Points on a hilly landscape, in no order, each with its height.
A climber steps from a point to whichever of its 2 nearest points has the largest rise for the distance, and stops where none of them is higher. Distance is the straight distance between rows; heights are no part of it.
Kedom height 6.2: [ 72 153  85 116  91 136 140  44 145 102 117 184 137 152 114 120 121 132
  99 188  74 156 106 114 163 120 153  69 125 126  75 130 172  85 148 107
 127 140 127  66 105  94  78 180  96  80 147 101 176 125 148  93 110 160
 140 108 117 144 163 122 152 137 153  91 100 120 119]
zovol height 70.0: [155  86 168  67 170 112 103 148 129  78 173 138 125 126 139  84 140 141
 117 108 146 133 164 110 146 119 163 132 178 121 159  67 150 133 133 125
  87 170 120 141 104 142 117 120  85 162 128  86 161  63  79 147 151 111
 132  46 131 167 100 122 130 154 110  92 157 199 120]
varud height 56.6: [170  80 157  97 155 117 122 148 124 101 168 107 133 122 133  92 142 104
  87 130 153 137 166 101 114 127 146 119 149 121 129  54 146 128 140  88
  70 162 142 154 120 135 121 107  67 188 146  55 165 117 111 118 170 105
 130  80 130 174 117 155 113 159 129 122 114 195 151]
suk height 46.5: [136 154 163 120 103 119 146 165 122 144 138  68  88 139 103 116 149 133
 134  97 160 129 168  94  61  77 112 126 154 118 188 113 100 114 109  94
 143 142 141 129 132 165 121 119 139 202 100 140 110 160  85 152 137 113
 109 221 132 136 165 112  83 118 143 104 127 124 116]
lomib height 44.9: [127 145  96 146 107 114 119 142  99 149 123 150 105 124 112 136 153  91
 109 124 117 127 135 125  95  83  82 122 119 116 160 138 121 126 131 104
 101  45 119 119 124  95 180 152 189  96 125 198 108 161 181 134 129 174
 149 186 131 117 129  71 127 124 117 173 127 124  92]
fup height 44.8: [144  79 138 173 123 121  98 143 107 149  65 102 173 113 116 145 105  93
 142  94 116 100  95 113 166 132 101 144  93 113  87 151 123 145 119 155
 140  95 107 152 144 129  99 112 137  90 167 174 104 148 145 105  92 161
 150 152 110  94  78  94 106  83 135 168 115  94 142]
Tupus height 41.8: [115 129  73 133  58 135 118 100  89 119  61 159 148 145 153 150 126  62
 119 142 131 152 137 110 137  94 107 115 130 149 122 147 131  95 139  82
 126  88 136 108 144 102  78 165 134  94 150 191 104 152 134 103  84 170
 150 196 108 128 132 108 120  75 161 140 127 106  92]
leni height 64.5: [113  63  96  87 115 136  84 111 119  58 127 152 144 148 129  61 139  92
 112 129 153 101 164 113 165 119 158 139 144 160 128 117 135 161 168 133
 105 118 110 100 111 103 121 152 119 117 156 117 153  98 114 152 121 142
 126  89 104 152  90 117 135 119 104 111 158 161 108]
dile height 74.9: [ 83  68 147 109 119 109 119  54 151 100 171 175 139 139 135  93 153 155
  92 160 110 166 121  94 157 130 190  92 157 117 116 125 125 122 118 153
 120 183 111 128 119 108  84 134  85  80 171  67 157  84 158 117 131 100
 144  66 128 122 174 140 123 123 166 104 103 151 177]
fov height 81.2: [172 148 124 149 112 134 109 145 150 102 112 103 164  88 145 141 129  92
  89 125 158 119 179 159 130 199 142 100 144 185 141 110 116 156 151 100
  97 108 154 116 174 136 161 133 123 153 114  86 160 150 109 158 114  81
 150 125 168 136 124 162 125  96 157 172 118 173 151]
Dib height 54.7: [171 131 113 184 141 174 115 152 167 168 140 114 169  79 192 197  63 126
 167 149  79 121 120 183 118 179  91 165  81 132 113 147 132 125 142 147
 161  80 141 154 138 106 154 109 121 137 148 145 130 136 171 101 107  96
 160 104 148  97 107 164 154 134 131 183 122  93 123]
Dasev height 47.2: [146 151 110 178 115 107  95 171 112 178 109 104 100 132  80 139 124  94
 120  78 115 125 130 130 106 103  74 141 106 136 147 134 122 138 136 117
 103  69 111 138 128 111 196 117 162 127 123 176 119 175 136 149 128 167
 166 179 109 131  86  70 122 121 104 180 143 140  90]
Zoza height 37.7: [150 124 165 174 137 123 140 134 158 183 131  76 143 124 109 165 110 131
 124 114  95 102 140 149  95 148 134 139 155 134 114 112 123 120 104 126
 132 111 142 146 128 174 149 106 104 170 117 113 128 188 152 102 126  85
 118 156 139  81 146 123 130 140 151 154 103 124 161]
gever height 56.2: [136 161  81 106 119 157 170 115  97  81 130 155 117 134 203 160 141  84
 159 165 119 167 124 155 150 107 110 130 106 134 161 145 125  98 177 128
 142 117 149  80 126  73 139 167 197  73 109 154 118 112 108 141 125 151
  95 125 132 134 134 143 124 137 107 145 144 130 104]
Diba height 58.8: [138  43  73  81 112 192 111 109 124  61 113 171 183 170 130  71 119  86
 103 137 147 150 142  98 151  98 130 117 106 179 103 112 125 161 163 134
 106 137 127 106  87  79  61 156  71 105 154 127 154  97 118 122 131 142
 122  67  84 146 128 152 125 112 118 114 141 135 112]
Vibod height 43.6: [125 159 134 152 105 118 109 177 114 150 129  70  83 123  55 115 135 132
 121  92 155 118 167 124  90 108  99 143 132 141 160 111 131 115 139  73
  92  93 116 125 141 154 163 102 129 187  97 150 158 179 115 149 122 144
 160 173  96 147  85  77 101 126 103 149 138 163  98]
godek height 63.3: [118 138 153 139  55 142 119 105  98 167  63 123 164 133 108 162 102 118
 139 140 137 132 112 111  72 102  98 115 128 125  81 160 108 121 114  88
 161 141 127 142 123 163 109 118  75 112 161 148 117 183 100  84 108 144
 125 172  94 111 147 131 129 128 151 137 113  87 140]
Nal height 40.9: [156 122 173  96 142  99 157 186 133 132 144  79  65 130 116 115 163 152
 148  71 152  90 133 101 106 118 146 104 157  89 179 118 115 106  93 157
 145 144 128 145 151 173 103 101 152 208  66 115 101 151 114 157 141  79
  92 195 163 110 183  88 103 109 136  99 116 122 112]
Vora height 65.7: [248 216 104 146 143 149 169 152 147 180 155 109 115 105 156 199  97 125
 173 126 118 131 138 156  58 156  66 164 125 140 151 136 109 113 119 136
 153 140 154 159 141 131 161 115 135 149  91 130  81 132 133 135 164 120
 137 148 128 102 144 193 107 141  75 152 150 116 107]
mani height 64.7: [ 68 131 117 124 110  90 136 135 119 133 129 127  87 153 114 106 147 121
 139 125 114 118 106 144 155 117 133 145 154 114 158 138 144 138 129 161
 116 107  92  98 132 126 145 140 180 101  97 160 136 126 128 137 108 130
 137 141 140 120 128  86 104 118 121 131 148 142 115]
didol height 69.3: [ 38 158 137 119 141  73 156 118 142 130 153 133  82 172  78  94 154 205
 129 124 101 137  66 132 160  96 122 122 174  59 113 145 154 121 106 179
 151 156  85  88 107 144 102 128 138 124 102 126 149 125 138 141 116 139
 110 107 120 106 128  81  99 171 140  97 130 121 124]
zedi height 7.0: [107 116  99  76 105 143 141  44 115 106 119 200 117 168 124  88 160 118
  68 185  85 174 127  92 144  91 145  68 124 122  96 105 153  88 155 111
 118 156 128  87  89  92  45 167  86  84 167  68 172  81 132 110 138 152
 134  90 108 140 189 117 142 144 147 104 106 151 141]
sosob height 44.0: [143 114 116 160 150 138 144 162 137 140 122 133 142  84 184 158 108 126
 161 121 112 120 139 177 198 176 116 157  69 102 126 160 114 118 126 172
 137  68 122 147 137  90 161 110 201  59 134 176  95 101 193 121 110 100
 137  95 171 109 127 116 142 121 136 204  96  65 147]
badir height 36.9: [ 79  74  99 118 110  99  83 111  90 112 111 152 138 174  58  76 128 137
 148 122 144  81 135 102 154  97 115 136 128 114  97 141 146 156 130 123
 106 130  95 109 107 133 128 134  95 128 162 172 185 126 138 131 112 187
 160 118  72 141  63  88 150 124 114 102 152 110 110]
Gizot height 41.7: [121 139 161 139 140 121 142 112 149 140 140  97 123 105 151 167 120 142
 132 149  98 149 114 135  88 146 160 111 169 122 143 116 136 139 100 131
 127 142 149 129 139 145 135 139 128 151 104 105 125 154 133 134 140  84
 140 166 175 116 184 143 109 122 154 135 113 146 154]
puduk height 38.4: [143 161  84 148 153 171 158 154 115 145 131 150 125 116 159 173  89 125
 158 152  88 156 101 158 124 118  78 176  82 120 120 141 136 116 127 123
 161  88 136 128 109  87 178 127 150 104 147 179  94 127 175 112 129 140
 139 138 115 110  98 131 155 192 102 166 118  95  98]
nebek height 66.0: [ 81 154 166 119 156  74 163 144 137 144 114 148 111 177  75 132 146 234
 158 116 115 138  28 123 156 119 128 155 159  71 123 165 149 105 103 197
 190 188 108 110 105 154  74 125 132 106  95 118 116 127 116 127 134 145
  86 109 102  92 130  98 108 175 132 101 121 114 117]
talil height 48.6: [147 128  97 160 196 175 135 148 156 139 147 131 142  66 178 156 114 140
 133 149 113  96 132 181 150 194 122 163  67 122 123 137 112 126 117 147
 121  55 127 153 143  96 185 114 148 118 151 155 107 131 208 107 112  65
 130  76 176 103 101 140 192 139 162 199  86  80 143]
nabar height 55.5: [ 76 192 139 152 117  83 143 132 141 117 102 144 153 148 114 187  75 184
 181 159  81 175  11 154 131 124 130 175  76  98  91 175 146 123 102 193
 175 192 155 113 134 116 129 119 138  49  88 142 139 145 139 135 109 147
 137 107 128 141 151 149 130 151 136 119 118 122 134]
nufet height 72.2: [111  40 114  74 184 145  89 137 133  88 176 140 130 146 105  50 162 140
 112 116 146  82 155 121 173 127 164 147 141 159 128 106 118 156 145 155
  90 107  77 122  94 111 129 126 113 132 155 115 158  78 138 130 151 132
 120  53 124 128  92 132 155 147 117 106 139 157 127]
Mavab height 23.3: [151 133 148 139 230 145 148 116 185 151 161 106 132  97 179 138 130 158
 114 113 130  68 131 177 153 209 150 113 138 114 144 136  89 106  97 161
 122 123 109 173 166 155 168  70 137 129 120 118  81 133 165 103 103  61
  83  73 169  64 128 137 170 132 152 152  92  93 167]
zegu height 52.6: [163  59 111  98 138 183 113 109 115 107 134 120 151 140 140  74 132 101
  92 129 160 152 164  77 136 106 116 113 107 167 116  97 107 160 172 109
 104 138 125 152 109 103  84 122  84 156 169 100 128  92  85 116 158 119
 125 108 117 153 124 182 107 108 107 133 129 156 135]
zazad height 33.2: [171 113 158 156 177 151 118 119 175 161 158  80 159  96 147 143 116 116
 122 102 111  81 163 149 132 175 128 133 134 151 111 101 107 140 134 122
 115 100 125 177 146 181 143  82  93 173 140 106 109 155 137 103 119  86
 126 126 123 100 100 152 154 138 132 141 110 126 166]
basa height 39.6: [ 99 105 123 114 124 111 100 137 102 132 120 106 109 154  64  80 124 135
 135 103 159  87 167  89 145 115 124 143 134 139 122 123 135 141 136  92
 106 105  89 115 124 155 138 107 106 183 145 136 175 148 117 137 113 174
 161 159  87 145  63  78 139 133 113 113 147 141 105]
Zadi height 75.9: [ 43 107 133 113 102  61 119  66 162  99 170 175 115 139  71  71 137 176
 106 142  97 126 115  97 191 129 175  92 176  85  93 132 163 146  95 174
 113 167  90  78 113 129 107 156 119 100 133  83 198  77 152 129 121 118
 151  57 129 133 143 107 122 132 153  70 108 140 160]
mef height 5.6: [ 69 161  91 133 116 135 160  76 138 134 132 140 109 142  97 132 147 146
 104 186  72 156 113 140 122 112 127  93 147 115 102 140 166 105 110  96
 131 107 107  70 101 100 146 172 126 111 128 143 170 152 174 101 127 146
 138 140 134 127 149  99 159 171 138 134 100 114 110]
sero height 60.0: [143 181 100 116 132 124 154 125 123 124 149 124  96 116 145 151 123 119
 149 148 125 161 102 154 105 106 113 141 154 133 172 125 149 137 133 116
 131 124 140 107 121 102 165 154 149 129  84 146 119 127  93 155 140 147
 109 143 135 143 120 144 124 158  90 147 160 165 104]
tapo height 13.3: [153 111 126  66 176 206 164 105 102 143 194 110 104 130 152  86 193 124
  79 108 154 120 160  99 102  68 101 103 141 111 181  93 116 118 154  75
 152 127 137 130 101 116 112 131 111 194 157 105 106 106 103 135 182 138
  73 147 123 135 126 150 112 178 109 120 133 152 135]
kod height 34.5: [ 57 129 123 107 103 106 109 100 105 112 124 150 135 168  65  97 123 166
 128 152 131 125 121 107 151  84 119 122 140 115 105 113 167 149 121 121
 121 174 116  93 104 146 132 146  88 120 141 134 187  94  78 149 110 165
 144 105  95 161 111 105 152 142 118  71 174 122 105]
Vopi height 61.5: [ 63 173 123 132  76  53 125 136 117 100 101 155  97 154 119 137 121 119
 140 120 126 166  68 118 138  97 151 141 108 117 141 152 148 150 131 175
 134 163 127  98 140 127 125 166 193  70  86 178 142 111 113 159 128 146
 117 164 150 149 164 109  88  85 111  97 147 136 117]
lani height 28.8: [139  66 123 127 161 155  76 154 163  69 131 144 183  91 137 114 108  91
 143 119 147  82 140 149 161 180 151 177  91 180 109 116 107 148 145 154
 111 104 112 155 111 108 132 122 142 121 152 128 122 115 134 122 115 134
 122  48  91 127  55 170 176 131 103 131 132 132 150]
Duko height 60.6: [ 97 152 117 156  29 125 116 114 107 152  49 125 130 139  81 135 106 107
 113 146 130 149 131 122  91  98 119 104 139 148  95 145 142 127 112  75
 129 122 107 109 121 152 132 154  87 129 143 151 156 185 128  92 108 163
 138 176  87 147 124  88 141 113 155 125 112 115 113]
Teniz height 52.1: [122  52  82 106 175 178 112 111 108 141 135 150 130 139 120  91 158 130
 124 143 136 100 143 100 129 115 126 117  94 160  99 126 102 136 164 115
 102  62 123 139  81 109 116 161 126 148 199 135 104 134 186  77 148 160
 119 136 112 133  84 132 144 134 132 131 114  94 104]
bam height 67.9: [115 133 141 138  88 146 117 111  82 144  60 156 187 131 132 175  98 112
 164 155 129 152  60 112 108  93  98 147  75 115  87 184 114 118 114 110
 175 171 160 142 126 134  65 128  66  67 169 156  90 125 104  96  81 166
 138 132  82 120 125 159 123  98 132 120 144  67 135]
nuf height 59.3: [ 76 171 104 151  62  89 128 122 119  93  95 155 159 151 140 173 111 111
 159 142 106 175  60 138 160  94 139 133  78 115 115 161 148 115 124 157
 136 162 161  84 137 100  99 152 150  35 103 178 135 126 121 127  94 169
 131 146 117 140 147 122 104  88 132 104 123  95 113]
Vutu height 39.5: [183  88 167 111 150 129 105 172 152  95 166 130 146 111 110 134 104 129
 167  78 177 101 165  91 150 149 139 166 138 180 144  96 120 132 140 137
 127 173 155 176 102 164 102  72  87 154 104  92 122  72  76 119 144 108
 130  80  86 143  73 178 123 129  66  84 169 163 123]
Sem height 10.6: [112 126 121  59 180 195 162  76 108 145 183 146 107 157 142  98 183 143
  81 146 122 154 134 115 115  67 115 104 140 102 140 114 126 116 151  93
 156 119 114 121  75 116 117 153  95 145 164 113 109  97 128 132 173 160
  88 118 108 121 128 138 143 196 108 112 130 135 125]
gafab height 55.4: [146 211 133 129 112 117 150 165 120 149 120 102  89 141  92 166  98 149
 147 136 145 168 114 141  78 110 100 154 148 149 154 117 130 134 117 110
 143 153 153 129 134 157 157 111 118 163  91 123  97 145  66 159 144 120
 131 180 116 169 134 149 133 156 101 118 152 134  97]
gokob height 48.7: [122  71 111 130 140 154  99 113 112 149 119 132 153 132 133 117 129 108
 152 119 134 105 130  93 154 122 115 155  87 145  88 149 102 147 144 115
 120  83 111 154 106 136 111 116 135 124 187 155  92 134 159  87 116 158
 143 137  84 118  79 139 129 105 114 135 139  89 121]
zera height 56.3: [125  62  81  96 185 187 129 108 123  93 142 155 136 112 147  88 167 119
  90 153 154 101 158 124 155 163 152 105 104 147  93 124 110 118 153 117
 109  53 123 149 125  83 136 140 124 131 194  96 105 118 185  97 142 133
 110 102 140 109 112 143 140 122 150 145 106 116 127]
vof height 51.3: [118 206 158 127  90  84 129 173 128 163  81 118 102 122 103 141 124 135
 137 109 155 161 123 117  32 105  99 117 121 120 143 124 116 144 103 101
 141 150 167 149 130 170 132 149 147 158  97 160  97 169  84 167 149 117
 128 221 144 160 207 134 121 118 129 120 139 120 115]
Geteg height 27.6: [176 113 156 143 226 188 133  89 189 150 185 105 128 102 175 112 132 130
 112  97 126  58 155 155 153 204 125 147 104 122 132 110  87 104 122 142
 106 101 123 196 152 167 162  80 109 169 153  86  74 139 164  85 149  80
  79  70 142  93  95 185 183 142 146 128 111  91 153]
Midef height 67.0: [ 93 122 177 134 160 110 152 121 129 143 134 161 162 151 103 141 117 185
 160 121 119 141  36 129 168 138 111 179 109  91  90 172 141 123 117 198
 185 199 146 150 106 135  88  99  97  74 127 112 113 104 146 105 125 159
  95  70  65  84 115 127 128 164 108  90 151 113 146]
Fefe height 40.6: [124 153  90 147 158 143 175 150 130 148 152 143 112  97 182 176  76 146
 184 144  70 167 106 165 163 123  97 179  72  88 128 153 124 100 140 168
 169 106 136 135  94  71 155 112 193  65 123 182  92 111 198 110 132 126
 146 112 146 119 121 125 140 180  95 170 109  68 132]
Mifa height 43.2: [110 141  71 115  80 150 145  91  89 130 111 160 104 148 133 119 169  72
  84 146 135 149 155 123 125  93  99 111 138 139 143 145 137  91 161  83
 103  53 122  83 132  77 117 180 182 104 141 183 101 154 169 110 110 165
 136 189 122 111 168  66 122  88 151 155 109 106  78]
mak height 84.4: [159  43 155  76 183 174 115 144 137  96 177 142 140 148 137  76 129 142
 116  98 139 141 141 123 159 138 149 143 154 155 163  74 115 145 141 159
 115 161 103 149  73 111 102 114 102 132 140  96 140  67 110 129 167 107
 109   7 111 138 111 170 136 168  97 107 145 171 138]
fifod height 51.1: [135 157 136 168  99  87 121 174 108 153  81 123 117 149  99 167  80 134
 159 120 123 147  95 143  99 125 106 150 112 136 122 135 148 142 109 152
 143 131 145 135 143 129 139 111 144 113 112 149 114 152  85 146 123 146
 157 178 109 131 121 121 118 111 113 144 145 145 114]
rek height 73.3: [214 186 130 165 137 103 113 163 139 170 144  93 107  87 120 188 125  92
 163 107 132 108 166 159  72 165  91 141 129 146 165 124 121 135 140 145
 117  93 167 151 148 138 158 109 155 148  72 131 100 144 117 181 153 116
 153 164 122 128 136 149 103 110  89 159 149 154 122]
duz height 30.9: [ 91 187 113 124 109 136 144 122 120 117 125 113  97 129 103 137 121 160
  84 156 121 172 118 126 109 101 124 105 166 125 144 102 175 149 106  80
 102 171 132  85 115 145 158 167  89 161 101 117 189 139  85 142 134 137
 136 131 154 197 123 110 127 168 133  95 145 164 101]
vagem height 63.8: [128 108 160 126  74 125 120  95 123 101 100 136 157 114 166 134 126 110
  87 153 142 161 152  92 116 170 198  85 144 138 115 117 143 158 131  96
 113 187 153  97 156 114  91 146  93 149 153  76 160 106 103 122 145  94
 149 154 178 164 186 162 109  80 185 110 102 167 164]
siso height 34.1: [138 137 116 142 114 140 145 139  87 137 109 136 127 159 131 139 115  99
 157 103 140 149 116 115 157  97 109 153 107 137 142 147 122 145 138 144
 151 116 116 125 127  97 124 121 171  97 148 185  82  97  95 116 113 183
 110 171 108 108  86 116  96 112 100 145 160  92 117]
Figi height 72.9: [121 135 178 150 115 143 139 124  86 151  82 153 153 141 101 169  96 159
 155 136 125 139  26 121 124 118  95 182  91 107  79 178 132 121 110 150
 191 178 147 153 130 161  79  97  73  72 156 130  91 136 122  93 103 161
 110 108  84 116 124 151 138 140 120 108 150  84 147]
sazap height 18.3: [161 121 164  61 167 160 162 124  96 145 195  79  97 126 155 102 183 138
 114 100 167 127 183  79 108  49 117 111 148 100 206  93 113  88 139  78
 151 170 143 129 114 150 105 103 112 220 133  86  97  91  68 159 173 115
  87 149 118 154 119 127 102 149 123  81 133 148 104]
viz height 53.0: [136 126  84 151  90 114 130 148 109  77 110 154 125 126 178 151 121  77
 153 131 125 135 142 166 187 141 125 140  93 134 144 157 123 130 163 144
 116  92 133 101 157  83 164 148 211  63 123 174 113 130 146 144 110 145
 140 131 140 125 123 105 121  95 131 174 139 122 111]
mudo height 56.1: [158  72 155 151  85 104 109 116 131 110 111  99 156 115 123 117 113 108
 103 150 147 159 152  81 106 124 164 118 133 147  95  89 143 147 131  82
 107 177 148 138 129 146 102 133  55 168 155  67 174 128  94 116 148 112
 170 122 111 155 134 165 127 108 153 108 106 168 154]
bol height 55.0: [120 141 178 179  63 114 127 154 152 151 109  84 107 106  78 118 119 113
 117 110 137 160 174 109  63 118 170 106 165 137 128 110 129 138  81  77
 127 135 150 137 151 161 132 155 132 180 100 120 157 168 143 142 141  89
 128 205 174 129 205  96  85  99 189 100  96 125 143]
Gid height 70.2: [191 132 120 119 148 190 131 124 141 101 115 123 171  93 212 149 122 101
 120 139 150 110 154 165 126 207 127 113 126 170 133 142 107 142 148 126
 139 107 146 126 154  94 147 113 132 139 154  91 121 103 118 139  97  91
 134  93 164 127 131 198 118 121 125 167 127 134 167]
zizum height 8.7: [111  72  88  60 164 190 158  70  98 126 143 181 114 167 131  71 184 119
  59 164 120 153 146 101 126  86 139  82 123 130 106  97 136 104 160 112
 112 105 120 111  85  87  91 154 103 132 183  90 135 100 153 118 177 148
 105 107 124 125 161 118 130 157 123 124 102 131 140]
bup height 35.2: [172 120 159  93 196 109 154 179 132 132 153  72  67 134 134  91 189 163
 126  65 160  37 149 128 157 147 166  96 164  97 183 140  80  95  92 163
 131 150 104 152 197 185 112  63 157 174  68  92  90 127 124 140 129  69
  59 159 184  81 157 104 127 102 161 120 104  94 128]
Tep height 48.2: [166 184 182 154 124  55 132 167 125 175  89 128 100 113 119 158 138 135
 145  81 140 107 136 108  44 136 111 118 118  86 136 144 125 145 115 137
 157 121 170 170 140 160 124 143 182 143  89 149  90 154 121 176 160 136
 129 220 156 129 216 113 108  95 113 142 138 131 111]
voke height 73.0: [ 43 129 139 121 143  89 150  82 152 134 168 136 102 144  92 108 152 186
 108 145  86 146 112 120 165 111 171  94 186  83 107 127 155 137 109 163
 128 159  90  90 115 152 127 138 128 137 116 100 167 116 151 129 130 106
 144  96 160 120 140  88 103 146 152  81 122 137 147]
Vus height 41.9: [141 103 106 168  62 118 100 122 100 131  74 124 174 131 146 152 112  82
 138 126 124 142 122 117 138 137 117 109 107 135 105 159 131 131 123 122
 131 110 127 118 164 126  95 128 132  89 142 165 110 142 141 101  84 140
 164 177 123 118 124 117 106  60 156 173 126 104 133]
leku height 28.0: [108 183 169 113 139 139 139 122 107 134 177 107  99 144  77 119 153 193
 111 152 140 137 136 129 102  64 123 109 186  79 151  94 158 108  77  64
 119 173 121 116 112 162 176 150  86 208  99 114 155 140 100 143 144 152
 127 114 121 171 121  76 146 212 141  95 132 131 103]
Bokaz height 30.6: [152 116 157 128 185 108 166 155 160 170 159  60  87 123 114  86 186 162
 100  74 129  42 123 156 132 129 149 100 150  75 174 145  82  85  87 153
 125 119 114 164 182 164 126  81 158 155  74 104  93 173 177 127 136  85
  48 152 173  58 170  90 142 124 177 142 100  89 163]
Pefof height 32.7: [ 54 177 105 127 116 123 125 104 111 113 138 141 103 151  70 103 124 182
 114 162 108 126 129 136 155 114 140  96 171 102 120 102 188 142 118 111
 108 146  94  82 110 138 176 162  90 161 113 135 209 116  96 135 127 163
 147 105 124 174 104  86 170 179 122  92 161 151 102]
suge height 46.2: [163  93 137 110 143 155 134 125 120 132 151  97 135 120 136 116 128 122
 136 106 165 122 163  85 126 126 111 142 130 153 142 110 112 148 171 104
 138 141 141 158 110 151  98 102  98 173 164 104 107 103  69 118 162 127
 125 134 104 144 101 180 120 126  95  94 159 153 122]
deral height 59.8: [199 171 133 194 143 161 134 150 138 188 130  91 150 106 162 192  73 111
 166 117  99 117 132 154 102 155  73 165  97 150 119 130 115 116 128 142
 153  96 145 162 138 129 146  85 135 143 130 149 100 152 152 106 117 113
 150 140 114  98 122 166 111 132 111 168 143 102 126]
fem height 62.9: [147  94 100  97 177 204 117 123 130  82 109 157 156  86 209 103 127 118
 115 142 171 100 144 157 152 203 141 105  90 147 114 139  90 112 155 112
 135 106 134 153 138  62 145 120 141 105 186  87 119  95 134 106 103 104
 114  64 160 105 119 179 145 128 111 169 115 114 156]
Peban height 58.2: [105 125 149 165  19  87 117 131 123 169  53  99 109 123  86 114 121 106
 103 117 144 138 152 114  69 116 124 101 148 134 103 137 128 133 107 106
 124 113 117 136 147 151 114 164 139 136 105 158 160 181 151 108 125 118
 125 201 137 117 190  74  95  87 173 126 108 119 139]
Dom height 50.1: [140 146 140 159 101  76 107 168 156 154 113  89  91 100 105 125 137 109
 109 108 163 104 174 123  82 154 148 103 147 137 147 126 114 153 108 119
  87 108 160 155 184 178 149 136 160 164  83 120 139 172 128 181 143  77
 144 192 194 121 188 112 112  65 157 149 132 144 139]
ved height 24.1: [ 77 102 137 166 126  75 111 118 173 103 116 133 156 118 121 159  99 134
 143 154  88 117  87 181 160 180 162 125 142 139  88 136 151 137 114 170
 111 116 101 101 148 128 153 132 143  96  95 142 159 147 159 125  86 103
 155  96 153 113 112 107 157 124 144 131 118 144 149]
bifa height 33.4: [168  74 164 106 188 146  85 161 182  96 152 125 154 115 137  78 125 115
 145  88 150  72 169 127 154 165 153 168 135 181 139  99  84 128 132 149
 104 124  98 189 125 165 108  71 126 135 115  98 113  91 107 117 133 102
 109  49 111 138  66 176 174 116  93 102 142 155 154]
Rer height 24.2: [107 138 159  79 149 128 148 138 113 140 191 110  76 144 128 104 154 180
 116 127 152 134 152  99 121  63 145 118 176 102 194  87 146 113 115  88
 132 167 114 115 108 155 144 120 101 214  99 102 127 106  73 153 146 135
 122 122 124 151  98  84 111 158 123  83 152 145  93]
lig height 57.3: [ 59 200 101 160  78  48 128 124 160 102  92 157 138 147 130 162 102 178
 160 153  56 175  18 154 132 112 138 135  67  94  79 163 149 133 108 174
 132 176 158 100 138 110 134 151 166  34  87 162 154 155 148 145 117 151
 136 129 158 180 168 133 114 121 130  77 111 123 125]
Rulob height 82.9: [235 178 108 137 125 100 108 165 133 148 146 140 126  65 177 164 142  89
 166 109 156  96 162 189  95 208 121 136 136 176 167 131 109 128 143 133
 107  98 159 135 179 131 190 145 185 113  58 117 113 118 132 203 143 119
 125 112 166 143 116 152 137  96  78 180 139 158 124]
Vuvir height 93.3: [195 172 113 152 142 113  95 179 155 103 107 119 165  87 178 142 121  89
 135 111 167  86 175 194 119 237 130 128 138 189 173 115 101 138 137 134
 116 110 143 138 188 132 188 116 172 106  83 116 144 137  98 170 106  88
 129  83 165 123 116 178 141  69 129 185 107 163 139]
rav height 45.1: [136 150 154 147 132  69 141 134 128 169 107 112 111 131 141 143 135 139
 142 124 126 133 110 134  89 131 133 111 131  93 137 146 126 136 117 165
 142 117 136 140 141 134 115 139 182 112 119 149  99 146 146 158 134 110
 126 192 171  96 205 121 100  99 131 141 123 132 152]
Dova height 69.4: [ 82 115 154  94  90 128 127  46 137  95 127 173 150 140 178 129 147 131
 102 177 117 185 117  99 141 124 188  89 140 109 118 138 130 133 138 127
 135 188 136  96 132 109  76 153 100  95 153  74 141  97 118 122 122  94
 140 133 160 142 179 159 108 100 181 103 104 144 172]
zife height 26.2: [112  76 135 154 124 109  75 135 163  64 124 144 185  99 132 147  88  91
 135 126 109 101 120 158 157 174 152 148 126 168  98 134 142 147 125 152
 111 127 113 123 129 120 142 108 122 120 133 126 166 121 129 129  94 119
 149  74  98 134  62 144 173 121 112 110 137 146 150]
Vabuv height 36.2: [136 158  95 137 122 167 148 142  91 130 123 148 137 143 140 173  90 110
 159 149 122 154 105 139 148 116 103 179  93 139 103 149 132 126 130 133
 162 121 131 135 122  99 143 116 149  97 157 158  89 114 110 105 119 184
 120 128  81 133  72 150 139 158  96 131 163  93 105]

For each start below, name the point where the climber stops.
bifa: mak
Dom: Figi
Kedom: Dasev
talil: Vuvir
Pefof: Dasev
Vus: Vuvir
